Each row is a point on a landscape with many valleys, with its height.
A ball rolls from a point to the lowest of its 2 nearest points, and stops where none of them is lower. Distance is the straight distance between rows; heights are no part of it.
K_424 (h 4.58): |  -8 |  -8 | -14 |   4 |  -7 |  -2 |  -8 |  11 |   1 |   7 |  19 |   0 |  12 |   2 |  -8 | -17 |  -4 |  16 |   6 |   1 |  10 |   8 |   1 |   0 |
K_953 (h 4.79): |  12 |  15 |  21 |  -8 |  13 |   4 | -12 | -17 |  -2 | -22 | -24 |   2 | -31 |  12 |  49 |  40 |  11 | -24 | -39 |   4 |  -6 |   4 |   9 |   4 |
K_43 (h 3.16): |   1 |  14 |  28 |   8 | -13 |   9 |  17 |   7 |  -6 |   5 |   4 |  23 | -12 |  -6 |  22 |  15 | -24 |   5 | -25 |  -4 |  12 |  11 |  -3 |  -6 |
K_243 (h 6.58): | -20 |  -5 |   2 |  -2 |   2 | -26 |  10 |   3 | -13 |  19 |   7 | -24 |   2 |  25 |   2 | -36 |   1 | -40 |  -1 |  16 |  13 | -13 | -12 | -60 |
K_562 (h 4.65): | -23 |  14 |  36 |   9 | -17 |  36 |  12 |   0 | -20 |  18 |  12 |  -6 |   2 |  -5 |   4 | -22 |   5 | -14 |   5 |  -2 | -15 |   9 |  26 | -12 |
K_77 (h 4.12): |  45 |  -4 | -31 | -14 |  17 |  -5 | -41 |  18 |  -3 |  -7 | -32 |  -9 | -14 | -23 |   1 |  35 |  -7 |   6 | -11 | -15 |  13 |  -9 |  26 |  33 |
K_228 (h 1.75): |  11 |  -2 |   8 |   9 |  -7 |  12 |  22 |   6 |  -2 |  23 |   4 |  -1 |   4 | -15 |  -5 |  -2 | -42 |  23 | -14 |  -9 |  42 |   0 |  -9 |  10 |
K_227 (h 2.88): |   3 | -12 |  -7 |   6 | -11 |  -1 |  25 |  -2 |   9 |  16 |   7 |  -2 |  12 |  -9 | -20 |  -4 | -28 |  21 |   3 |  -1 |  24 |  -2 | -16 |   9 |
K_440 (h 5.24): |   5 |  -4 |  17 |   7 |   2 |  -5 | -35 |  38 |  26 | -23 |  16 | -13 |  42 |  16 |   6 | -14 |   3 |  25 |   2 |  -9 |  28 |   2 |  -2 |  53 |
K_965 (h 3.73): |  -5 | -17 |  15 |  -6 | -44 | -15 |  30 | -22 | -13 |  13 |  14 | -10 |   2 |  -3 | -15 |  19 | -14 |  15 |  -8 |  10 |   9 | -10 | -19 |  -6 |
K_79 (h 4.85): |  35 |  -7 | -21 | -16 |   6 | -15 | -24 |  15 |   4 | -13 | -21 |  -1 | -16 | -20 |   3 |  50 | -15 |  22 | -27 | -15 |  13 |  -7 |   5 |  24 |
K_174 (h 4.03): |  -8 |  12 |  54 |  -1 | -16 |   7 |  -1 |  -3 |   1 | -19 |   5 |  26 | -10 |  14 |  47 |  27 |   9 |  -7 | -25 |  15 | -11 |   9 |  -9 |  -9 |
K_61 (h 4.18): |  13 |  -3 |  21 |  -7 |  -9 |   8 | -21 |  25 | -11 | -10 |   3 |   7 |   8 |  12 |  13 |  19 | -12 |   8 | -39 |  -4 |  33 |  -2 |   3 |  26 |
K_241 (h 5.13): |  -4 |   2 |   4 |   6 |   3 |  13 |  53 |  -7 |   5 |  28 |  -3 |  13 |  -2 |  -9 | -17 | -21 | -17 |  -3 |  26 |   9 |   3 |   5 |  -7 | -19 |
K_865 (h 2.84): |  -1 |   0 |  27 |  -4 | -34 |   6 |  38 | -21 | -13 |  21 |  16 |   2 |  -5 | -23 |  -9 |  11 | -21 |  11 |  -1 |   5 |   5 |  -5 |  -7 | -13 |
K_464 (h 7.50): |  14 | -22 | -36 |  10 |  18 | -29 | -33 |  18 |  -3 |  10 |  26 | -13 |  32 |  11 | -26 | -49 |  24 | -14 |  12 |   5 |  16 | -25 | -17 | -24 |
K_396 (h 4.30): | -14 |  17 |  28 |  14 |  -4 |  36 |  31 |  13 | -11 |  15 |  12 |  10 |   7 | -16 |  -7 | -21 |  -9 |   2 |  17 |  -3 |  -7 |  12 |  20 |  -9 |
K_845 (h 3.60): |  -4 |  17 |  49 |   6 | -12 |   7 |  21 |  11 |   0 |  -6 |   8 |  39 | -10 |  -2 |  36 |  18 |  -9 |  10 | -16 |  -1 | -11 |  14 |  -4 | -14 |
K_983 (h 5.31): |  19 |   2 | -32 | -14 |  14 |   3 |  12 | -25 |  -7 |  11 | -25 |  -3 | -20 | -25 | -15 |  18 | -16 |   4 |   5 | -13 |   3 |  -4 |   2 |  13 |
K_799 (h 5.66): |   8 |  -2 | -16 |   0 |  10 |  20 | -12 | -10 | -28 |  21 |  -7 | -18 |  -1 |   3 | -14 | -20 |   3 | -15 |  -4 |  -7 |  -1 |  -5 |  21 |  -1 |
K_548 (h 5.14): |   7 |  10 |  27 | -10 |  -2 |  13 | -15 |  -6 |  -1 | -21 |  -4 |   4 | -19 |   9 |  31 |  25 |  15 | -24 | -26 |   4 | -18 |   4 |  15 |   8 |
K_319 (h 6.55): |   6 |  29 |  17 |  -5 |  23 |  33 |  -2 |   9 |  -3 | -11 | -24 |  11 | -23 | -18 |  23 |  12 |  -4 | -11 | -13 | -20 |  -9 |  14 |  24 |  15 |
K_489 (h 6.46): |  -6 |   7 | -36 |   9 |  41 | -24 | -10 |  11 |  16 |   8 | -19 |   1 |  -7 |  14 |   9 | -28 |  11 | -21 |  17 |   3 |  -5 |  11 |  -5 | -27 |
K_224 (h 6.78): | -14 |  -2 |  -3 |   1 |  10 |  -4 |  -2 | -13 |  -8 |   5 |  -6 | -19 |  -6 |  10 |  -2 | -22 |  32 | -30 |   7 |   6 | -29 |   1 |  15 | -27 |
K_539 (h 3.97): | -13 |   7 |   8 |   6 | -16 |  11 |  -8 |   8 |   1 |  -4 |  17 |   7 |   4 |  11 |   9 |  -3 |   5 |   0 |   0 |  10 | -10 |  11 |   6 |   1 |
K_230 (h 6.80): |  -6 | -12 | -13 |  -2 |  -4 | -13 |  25 | -19 |   3 |  -2 |   4 |  13 |  -3 | -12 | -23 |   4 |   0 |   8 |  22 |   3 | -24 |   1 |  -4 | -12 |
K_711 (h 5.60): |   1 |   3 | -40 |  -1 |  32 | -20 |  22 | -13 |  11 |  17 | -30 |   2 | -24 |   2 |   8 |  -7 | -11 | -11 |  12 |   3 |   3 |   8 | -16 | -20 |
K_340 (h 7.08): |  -7 |   0 | -14 |   9 |  38 |  -8 |  29 | -22 | -11 |   0 | -17 | -15 |  -6 | -15 | -13 | -22 |  26 | -27 |  27 |  -7 | -27 |  -6 |   0 | -29 |
K_970 (h 4.43): | -16 |   9 |  24 |   2 | -10 |  19 | -23 |   2 |  12 | -14 |  14 |   2 |   9 |  15 |  27 |   3 |  16 | -16 |   2 |  21 | -20 |   9 |   7 |   4 |
K_324 (h 5.01): |   8 |  -5 |  18 | -11 | -20 |  11 | -30 |  -1 |  -5 | -38 |  16 |  10 |   3 |  -9 |  -1 |  33 |   9 |  21 | -17 |  -9 | -22 |  -2 |   5 |  26 |
K_175 (h 3.24): |   5 |  -9 |  41 |   3 | -12 |  21 |  20 |  17 |  -3 |  -3 |  12 |  -3 |  20 | -16 |  -5 |  -1 | -25 |  34 | -22 | -23 |  41 |   1 |  -1 |  27 |
K_402 (h 2.49): |  -4 |  11 |   0 |  21 |  10 |  31 |  -9 |  35 |  16 |   8 |   4 |  15 |   9 |   1 |   7 | -19 | -15 |  11 |   5 |  -1 |  13 |  18 |   5 |  12 |
K_750 (h 5.49): |  22 |  -7 | -25 | -10 |   0 | -25 | -32 |   5 |   4 | -15 | -10 |   1 | -12 |  -1 |   0 |  45 |  -2 |  21 | -24 |  -4 |   2 |   2 |  -7 |  33 |
K_922 (h 6.74): |  -9 |  -7 |  16 |   0 |   5 |  20 |  18 |  -9 | -33 |  24 |   7 | -17 |   6 |  -3 | -21 | -39 |  15 | -34 |  17 |   0 |  -9 |  -8 |  17 | -34 |
K_590 (h 5.58): |   4 |  -5 |   8 |  -3 | -16 |  17 |  47 | -19 |  -4 |  29 |  -1 |  -2 |  -3 | -13 | -33 | -17 | -17 |  -8 |  13 |   6 |   7 |  -9 |  -7 | -18 |
K_905 (h 4.77): |   9 | -22 |  -8 | -12 | -36 | -24 |  16 | -33 | -15 |  13 |  10 | -24 |  -1 |   0 | -23 |  14 | -16 |   2 | -12 |   8 |  17 | -21 | -19 |  -3 |
K_134 (h 4.78): |   7 |   6 |  -2 |   0 |   0 |  19 | -34 |  16 |  -1 |  -2 |   1 |  -1 |   2 |  12 |  18 |  12 |  -4 |  -4 | -18 |   3 |  16 |   0 |   7 |  14 |
K_318 (h 6.26): | -24 | -10 |   8 |  -8 | -10 | -29 |  16 | -12 | -14 |  12 |   0 | -16 |  -7 |  14 |  -3 | -17 |  12 | -29 |   5 |  14 | -12 |  -5 |  -4 | -47 |
K_682 (h 1.46): | -25 |  -5 |  21 |  11 | -25 | -17 | -11 |  37 |  24 | -25 |  29 |  12 |  32 |  26 |  23 |   4 |   5 |  33 |   3 |  14 |  28 |   5 | -27 |  24 |
K_269 (h 5.27): |   9 | -13 |   1 |   2 |   0 | -16 | -19 |  29 |  17 | -10 |   1 |  -2 |  24 |   9 |   7 |  14 | -10 |  35 | -15 |  -8 |  33 |   7 |  -9 |  38 |
K_622 (h 5.23): | -14 |  -1 |  10 |   8 | -11 |  15 | -39 |  28 |  21 | -23 |  28 |   6 |  38 |  13 |  14 |  -4 |  13 |  14 |   3 |  22 |   3 |   7 |  -7 |  34 |
K_584 (h 5.93): | -34 | -12 |  20 |  -5 | -30 | -37 |  -2 | -18 | -16 |   0 |   8 | -15 |   3 |  19 |   2 |   0 |  23 | -18 |   4 |  24 | -21 |  -8 |   1 | -40 |
K_104 (h 6.38): |  11 |   4 | -41 |  -9 |  16 | -11 | -10 | -17 |  -6 |  25 | -27 | -18 | -21 |   5 |  -3 |   1 |  -9 | -15 |  -8 |  -3 |  15 |  -7 |   3 |  -9 |
K_443 (h 4.63): |  18 |  -3 |  24 |   1 |  11 |  -7 | -17 |  43 |  20 | -16 |   4 | -11 |  39 |   5 |   3 |  -4 | -14 |  37 |  -7 | -24 |  33 |   8 |   7 |  49 |
K_886 (h 5.88): |  26 |  -7 | -41 | -17 |  21 |  -9 |   6 | -29 | -13 |  16 | -18 | -15 | -10 |  -6 | -23 |   6 |  -9 | -13 |  -3 |  -5 |   4 | -10 |  -1 |  -1 |
K_710 (h 3.21): |  -8 |  12 |  16 |  16 |  -1 |  20 | -11 |  37 |  23 | -11 |  10 |  31 |  11 |  12 |  16 |   1 |  -8 |  12 |   0 |  13 |   6 |  19 |  -4 |  10 |
K_78 (h 5.56): | -32 | -10 |   7 |  -9 | -44 | -44 | -12 |  -4 |  -7 |  -9 |  20 |  -7 |   3 |  29 |   5 |   8 |  15 |  -3 |   4 |  28 | -10 | -12 | -18 | -31 |
K_770 (h 3.44): |   4 | -10 |  30 |  -8 | -15 |  -1 | -11 |  26 |  12 | -33 |  10 |  25 |  16 |  12 |  16 |  25 |  -5 |  24 | -31 |  -4 |  24 |  -1 | -10 |  32 |
K_493 (h 6.51): |   4 |  -6 | -26 |   2 |  17 | -10 |  21 | -10 |   3 |  21 |  -6 |  -3 |  -3 |   3 | -22 | -21 | -15 | -19 |  16 |   9 |  10 |  -8 | -13 | -33 |
K_847 (h 4.93): | -16 |  19 |  43 |   7 | -10 |  29 |  24 | -10 | -19 |  10 |  -4 |  -4 | -24 |  -9 |  27 |  -6 |   5 | -14 | -11 | -10 | -11 |  15 |  24 |  -8 |
K_532 (h 6.79): | -23 |   3 | -22 |  16 |  39 | -23 |   9 |   5 |  22 |  -7 | -25 |   5 | -18 |   6 |  21 | -23 |  21 | -10 |  22 |  10 | -20 |   9 |  -8 | -31 |
K_814 (h 6.39): |   9 |  15 | -23 |  -8 |  31 |  11 | -16 |  -8 |  -8 | -11 | -25 |  -6 | -13 | -20 |  -7 |   9 |  17 |  -7 |  17 | -23 | -30 |  -1 |  27 |  23 |
K_455 (h 4.11): |  11 |   0 | -25 |  -5 |   1 | -18 |  39 | -31 |  14 |  23 | -19 |   5 | -22 |  -8 | -10 |  17 | -25 |  -3 |   3 |   1 |   6 |  -1 | -24 | -12 |
K_976 (h 6.54): | -11 |  -5 |   7 |   1 |  10 |  15 |  18 | -19 | -26 |   8 |   1 | -20 |  -1 |  -7 | -12 | -25 |  20 | -27 |  17 |  -9 | -30 |  -4 |  24 | -20 |
K_149 (h 6.16): |   3 | -14 |   6 | -10 | -14 |  -3 |  59 | -34 |   4 |  18 |  -3 |   7 |  -2 | -14 | -43 |   8 | -12 |  -9 |  11 |  11 |  -9 | -19 | -14 | -16 |
K_124 (h 1.82): |   6 |   2 |  13 |  -2 | -26 |  10 |  39 | -21 | -10 |  35 |   2 |  -4 | -14 | -11 |  -7 |   4 | -39 |  -4 | -12 |   3 |  33 |  -4 |  -9 | -14 |
K_870 (h 2.54): | -11 |  -6 |  41 |  -4 | -31 |   1 | -14 |  30 |  12 | -31 |  30 |  10 |  33 |  16 |  19 |   9 |  10 |  24 | -14 |   2 |  22 |   0 | -13 |  33 |
K_279 (h 3.18): |  31 | -13 | -33 |  -8 |   8 |  -2 | -31 |   2 | -12 |   7 | -23 | -21 |  -4 | -11 | -13 |  20 |  -4 |   4 |  -8 | -19 |  13 | -16 |  19 |  27 |
K_910 (h 6.81): |   7 |  -4 | -21 |  -1 |  35 |  -2 |  44 | -34 |  -7 |  10 | -29 | -10 | -16 | -11 | -18 | -18 |  11 | -27 |  20 |  -8 |  -6 |  -6 |  -4 | -19 |
K_157 (h 5.91): |   5 | -11 | -18 |  -4 |   8 |   8 | -39 | -13 | -11 |  -6 |   1 | -14 |   8 |  12 | -11 |  -9 |  42 | -20 |   5 |   3 | -33 |  -8 |  26 |   8 |
K_838 (h 6.11): |   2 |  19 |  -4 |  -7 |  15 |   8 |   3 | -21 | -10 | -21 | -27 |  -9 | -24 | -19 |   1 |  22 |  20 |   6 |  -2 | -24 | -42 |   0 |  21 |  15 |
K_894 (h 5.08): | -27 | -20 |  -4 |  -7 | -36 | -41 | -22 |   5 |  -2 | -15 |  31 |   7 |  14 |  27 |  -4 |   2 |  31 |   0 |  18 |  30 | -21 | -12 | -20 | -13 |
K_642 (h 6.90): | -22 |  25 |  14 |  22 |  22 |  28 |   4 |  11 |  17 |  -8 | -13 |   6 | -19 |   2 |  27 | -16 |  13 |  -9 |  18 |   2 | -22 |  17 |  14 |   4 |
K_653 (h 5.57): |   3 |   1 | -17 |   3 |  10 |  19 | -43 |   6 |   0 |   5 |   3 |  -6 |   9 |  10 |  -5 | -21 |  16 | -13 |   6 |  11 | -13 |  -3 |  23 |  11 |
K_16 (h 4.64): |   2 |  -7 | -22 |   3 |  -8 | -31 | -33 |  25 |  22 | -12 |   6 |  -1 |  24 |  18 |  11 |  14 |  -5 |  22 |  -6 |   3 |  24 |   0 | -17 |  28 |
K_695 (h 6.37): |   8 |  33 |  18 |  -6 |  18 |  20 |   6 | -10 |   1 | -24 | -21 |  13 | -30 | -24 |  17 |  23 |  10 |   1 | -15 | -25 | -28 |  11 |  21 |  16 |
K_367 (h 3.01): |  15 |  -1 |  -8 |  -6 | -17 |  -7 |  37 | -22 |   5 |  24 |  -6 |   3 | -15 |  -7 |  -4 |  21 | -34 |  10 | -12 |   3 |  29 |  -3 | -24 |  -7 |
K_778 (h 0.61): |   7 |   3 |   6 |   1 | -19 |  13 |  15 |   1 | -15 |  33 |  -2 |  -9 | -10 |  -9 |   3 |   0 | -42 |  -1 | -21 |  -6 |  42 |  -1 |  -7 |  -1 |
K_734 (h 7.07): |  -5 |  -6 | -12 |  -1 |  20 | -11 |  32 | -22 |  -2 | -10 |  -3 |   4 |   0 |  -9 | -23 | -10 |  18 |  -3 |  33 |  -4 | -28 |   5 |   2 | -18 |
K_30 (h 6.08): |  -9 |   4 | -24 |   8 |  31 | -19 |  13 |  -7 |  10 |  20 | -17 |  -6 | -14 |  12 |   6 | -31 |  -5 | -28 |  14 |   0 |   5 |   1 | -11 | -37 |
K_739 (h 4.76): |  16 |  18 | -10 |  -5 |  14 |  16 |  20 |  -1 |   1 |   4 | -23 |   9 | -19 | -31 | -12 |  16 | -27 |  12 |   2 | -19 |  10 |   6 |   5 |  16 |
K_589 (h 5.22): |   6 | -10 | -26 |   1 |   9 |  13 |  -2 |   0 | -12 |  29 |  -3 | -15 |   2 |  -5 | -15 | -21 | -17 |  -8 |   2 |  -4 |  23 |  -2 |   8 |  -2 |
K_937 (h 2.56): |   6 |   7 |  28 |   6 | -11 |  29 |  22 |  13 |  -9 |  10 |   9 |  16 |  -3 | -23 |   1 |   1 | -27 |  25 | -18 | -10 |  26 |   5 |  -2 |   7 |
K_688 (h 4.82): | -13 |   9 |  16 |   8 |  -8 |  22 | -38 |  15 |  20 | -30 |  23 |  13 |  21 |  12 |  20 |  11 |  17 |   0 |   6 |  22 | -17 |  14 |   0 |  15 |
K_942 (h 7.01): | -22 |  12 |  -7 |  19 |  24 |   0 |  14 |   5 |  15 |   1 | -14 |   0 |  -9 |   7 |  21 | -26 |  14 | -15 |  20 |   3 | -23 |  15 |   6 | -21 |
K_200 (h 5.19): |   3 |  12 |  -7 |   5 |  17 |  22 | -41 |  19 |  12 |  -3 |  -3 |   3 |   2 |  15 |  18 |  -5 |   5 | -17 |   0 |   9 |   0 |   9 |  13 |  15 |
K_37 (h 4.71): | -13 |  10 |  29 |   5 |   0 |  27 |  56 |  -5 |  -1 |  25 |  -1 |   6 |  -6 | -25 | -14 | -22 | -16 |   1 |  28 |  -1 | -10 |   9 |  10 | -18 |
K_311 (h 4.32): |   8 |  22 |   3 |   2 |  11 |  39 |  23 |   8 |  -8 |  19 | -15 |   8 | -14 | -34 | -10 |  -5 | -35 |  10 |   5 | -19 |  20 |   6 |   9 |   9 |
K_840 (h 5.78): |  -4 |  17 |  17 |  -6 | -12 |  20 |  11 | -15 |  -9 | -18 |  -1 |   1 |  -7 | -31 | -14 |  12 |  12 |  17 |   9 | -19 | -44 |   4 |  18 |   7 |
K_512 (h 7.20): |   9 | -17 | -29 |   3 |  10 | -28 | -26 |   6 | -20 |  15 |  23 | -24 |  17 |  20 | -20 | -41 |  16 | -35 |   9 |  10 |   8 | -25 | -15 | -40 |
K_75 (h 6.41): |  22 |  -8 | -40 |  -8 |  35 | -17 |  21 | -39 |  -7 |   9 | -24 | -15 |  -9 |  -8 | -28 |  -2 |   5 | -28 |  13 |  -4 |  -3 | -10 |  -7 | -17 |
K_169 (h 8.04): |   0 | -21 | -18 |  -5 | -17 | -29 | -25 |   2 |  -8 |  -3 |  20 |  -9 |  23 |  13 | -14 | -17 |  19 |  -2 |   4 |  12 |  -4 | -15 |  -9 |  -9 |
K_115 (h 6.33): |  -4 |  -8 |  18 | -14 |  -9 |  11 |  13 | -37 | -33 |  -5 |  -1 | -23 |  -7 |  -9 | -18 | -11 |  33 | -23 |  10 |  -6 | -36 |  -2 |  30 | -18 |
K_310 (h 2.43): | -14 |   4 |  14 |  13 | -11 |  -3 | -15 |  45 |  29 | -12 |  18 |  30 |  18 |  14 |  30 |   6 | -10 |  21 |  -6 |  13 |  32 |  13 | -23 |  20 |
K_991 (h 6.72): |  15 |   6 | -31 |  -7 |  11 |  -8 | -24 | -12 | -12 |   9 | -19 | -15 | -22 |   5 |   2 |   8 |   2 | -13 | -12 |  -7 |  -9 |  -1 |  13 |   6 |
K_472 (h 5.67): |  20 |  -9 |   4 | -14 | -20 | -26 |  -9 | -18 |  -8 | -21 |  -4 |  12 | -20 |   0 |   7 |  54 |  -3 |  21 | -28 |  -7 |  -2 |   2 | -12 |   5 |
K_793 (h 4.45): | -22 | -20 |  -2 |   1 | -37 | -30 | -35 |   7 |  13 | -28 |  30 |   7 |  21 |  21 |  -5 |  15 |  29 |  20 |  16 |  20 | -25 |  -5 | -14 |   9 |
K_907 (h 4.40): |   2 |  16 |  40 |  -3 |   4 |   1 |   1 |  -8 |   7 | -17 | -12 |  21 | -30 |  16 |  62 |  29 |   4 | -12 | -34 |  11 |  -5 |   6 |  -5 |  -6 |
K_461 (h 7.06): | -10 |  -5 | -23 |   3 |  27 | -24 |  -9 |  -4 |  11 | -11 |  -6 |  -9 |   3 |  22 |   8 | -22 |  41 | -29 |  16 |  11 | -28 |  -3 |   1 | -32 |
K_253 (h 3.78): |  -9 |  15 | -16 |  16 |  35 |  37 | -12 |  21 |   7 |  12 |  -9 |   2 |  11 |   1 |  -5 | -36 |   3 |  -9 |  31 |  -5 |  -9 |  12 |  22 |   4 |
K_114 (h 5.12): |  17 | -20 |  21 | -21 | -25 | -19 | -11 | -12 | -14 | -32 |  14 |  11 |  -4 |  -6 |  -3 |  50 |   1 |  33 | -42 | -13 |   0 | -11 |  -6 |  21 |
K_351 (h 6.09): |   8 |   3 | -18 |  -9 | -17 | -32 | -15 |  -6 |   2 |  -9 |  -1 |   8 |  -8 |   5 |  14 |  39 |  -6 |  19 | -17 |  -5 |  -2 |   6 | -12 |   5 |
K_381 (h 6.71): |  -6 |  33 |  16 |  10 |  36 |  31 |   0 |   5 |  10 | -13 | -28 |   7 | -24 |  -8 |  37 |   5 |   7 | -12 |  -4 |  -5 | -12 |  10 |  12 |  14 |
K_798 (h 5.68): |   4 | -16 | -21 | -14 | -26 | -32 |  22 | -30 | -10 |  22 |  11 | -16 |   4 |   8 | -23 |  -1 | -12 | -13 |  -8 |  17 |  14 | -20 | -27 | -24 |
K_448 (h 4.42): |   8 | -14 |  12 | -13 | -35 |  -9 | -19 | -16 | -15 | -23 |  17 |   4 |   0 |  -5 |  -7 |  39 |  13 |  28 | -11 |  -7 | -23 |  -7 |  -7 |  16 |
K_225 (h 3.92): |   6 | -18 | -20 |   5 |  12 |   1 |  26 |   2 |  10 |  13 |   2 |   7 |  16 | -13 | -36 | -22 | -18 |  16 |  20 |   4 |  14 |  -4 | -13 |   1 |
K_748 (h 3.42): |  -4 | -22 |   1 |  -7 | -30 | -23 | -29 |  -6 |   9 | -30 |  21 |   1 |   8 |   9 |  -1 |  33 |  20 |  22 |  -5 |   6 | -24 |  -4 | -13 |  19 |
K_135 (h 4.27): | -11 |  19 | -15 |  10 |  40 |  20 | -29 |  18 |   7 |   9 | -14 |   0 |   6 |  22 |  16 | -37 |  16 | -27 |  27 |  10 | -10 |   9 |  18 |  -4 |
K_676 (h 3.87): |  19 |  -5 |  29 |  -1 |   5 |   8 |   3 |  28 |  10 |  -8 |  -1 |  -7 |  20 | -10 |  -4 |  -2 | -25 |  35 | -23 | -30 |  39 |   2 |   3 |  38 |
K_321 (h 4.94): |  -2 |  -3 | -26 |   1 |  12 | -25 |  44 | -17 |  26 |  12 | -20 |  15 | -17 |  -3 | -10 |   1 | -17 |  -4 |  22 |   9 |   3 |   5 | -29 | -23 |
K_636 (h 5.69): |  -7 | -12 |   8 |  10 | -12 | -12 | -33 |  24 |  34 | -23 |  25 |  -4 |  43 |  21 |   5 |   0 |  20 |  29 |   5 |   5 |  12 |   0 |  -9 |  41 |
K_462 (h 4.68): |   2 |  -6 | -34 |   7 |  13 |   1 |   2 |   7 |   4 |  17 |  -3 |   1 |  11 |  -6 | -17 | -16 |  -9 |   7 |  15 |   3 |   6 |   1 |   5 |   0 |
K_624 (h 3.89): |  -4 |  30 |  17 |  15 |   7 |  46 |  33 |  11 |  -4 |  17 |  -4 |  15 | -11 | -26 |  -1 | -23 | -26 |   4 |  18 | -16 |   5 |  16 |  14 |  -1 |
K_790 (h 6.06): |  -1 |   4 |  15 | -13 | -21 |  17 |  14 | -39 | -22 | -10 |  -3 | -16 | -17 | -19 | -14 |  10 |  14 |   0 |  -2 | -14 | -35 |  -1 |  20 |  -3 |
K_434 (h 7.76): |  -2 | -25 | -29 |   1 |   0 | -40 | -34 |  10 |   5 |   3 |  26 | -12 |  37 |  19 | -22 | -35 |  25 |   1 |  15 |   6 |  12 | -33 | -11 |  -8 |
K_162 (h 5.46): |   3 |  10 |  18 |  -3 | -14 |  21 |  -3 |   4 |   4 | -26 |  11 |  20 |  -3 | -21 |  -7 |  21 |   4 |  27 |  -5 | -13 | -27 |  10 |  10 |  13 |
K_392 (h 3.49): |   0 |  -9 | -29 |  -2 | -11 | -36 | -45 |   9 |  27 | -30 |   9 |   7 |  11 |  21 |   9 |  29 |  11 |  20 |  -6 |  17 |  -4 |  -5 | -19 |  22 |
K_662 (h 6.91): |  -9 |  -9 | -17 |   2 |   1 | -31 | -15 |  11 | -14 |  20 |  22 | -14 |   9 |  28 | -12 | -39 |  -1 | -38 |   2 |  14 |  26 | -28 | -20 | -47 |
K_209 (h 3.20): |  -7 |  17 |   0 |  22 |  19 |  46 |  -4 |  27 |   3 |  15 |  -6 |  11 |   6 |  -7 |  -6 | -34 | -16 |   0 |  17 | -16 |   8 |  18 |  19 |   8 |

For each start below, name the point where the ball stops.
K_157 | K_682
K_953 | K_778
K_548 | K_778
K_443 | K_778
K_224 | K_748
K_464 | K_748

Call two points neighbours if one is among the 2 nearest of the other. Go from one point of each pair to the other, from neighbour to neighbour, staying as low as possible. Name the highest point that can't be avoided.
K_748 / K_539 | K_269
K_778 / K_539 | K_462
K_624 / K_748 | K_991
K_279 / K_778 | K_351
K_402 / K_682 | K_710
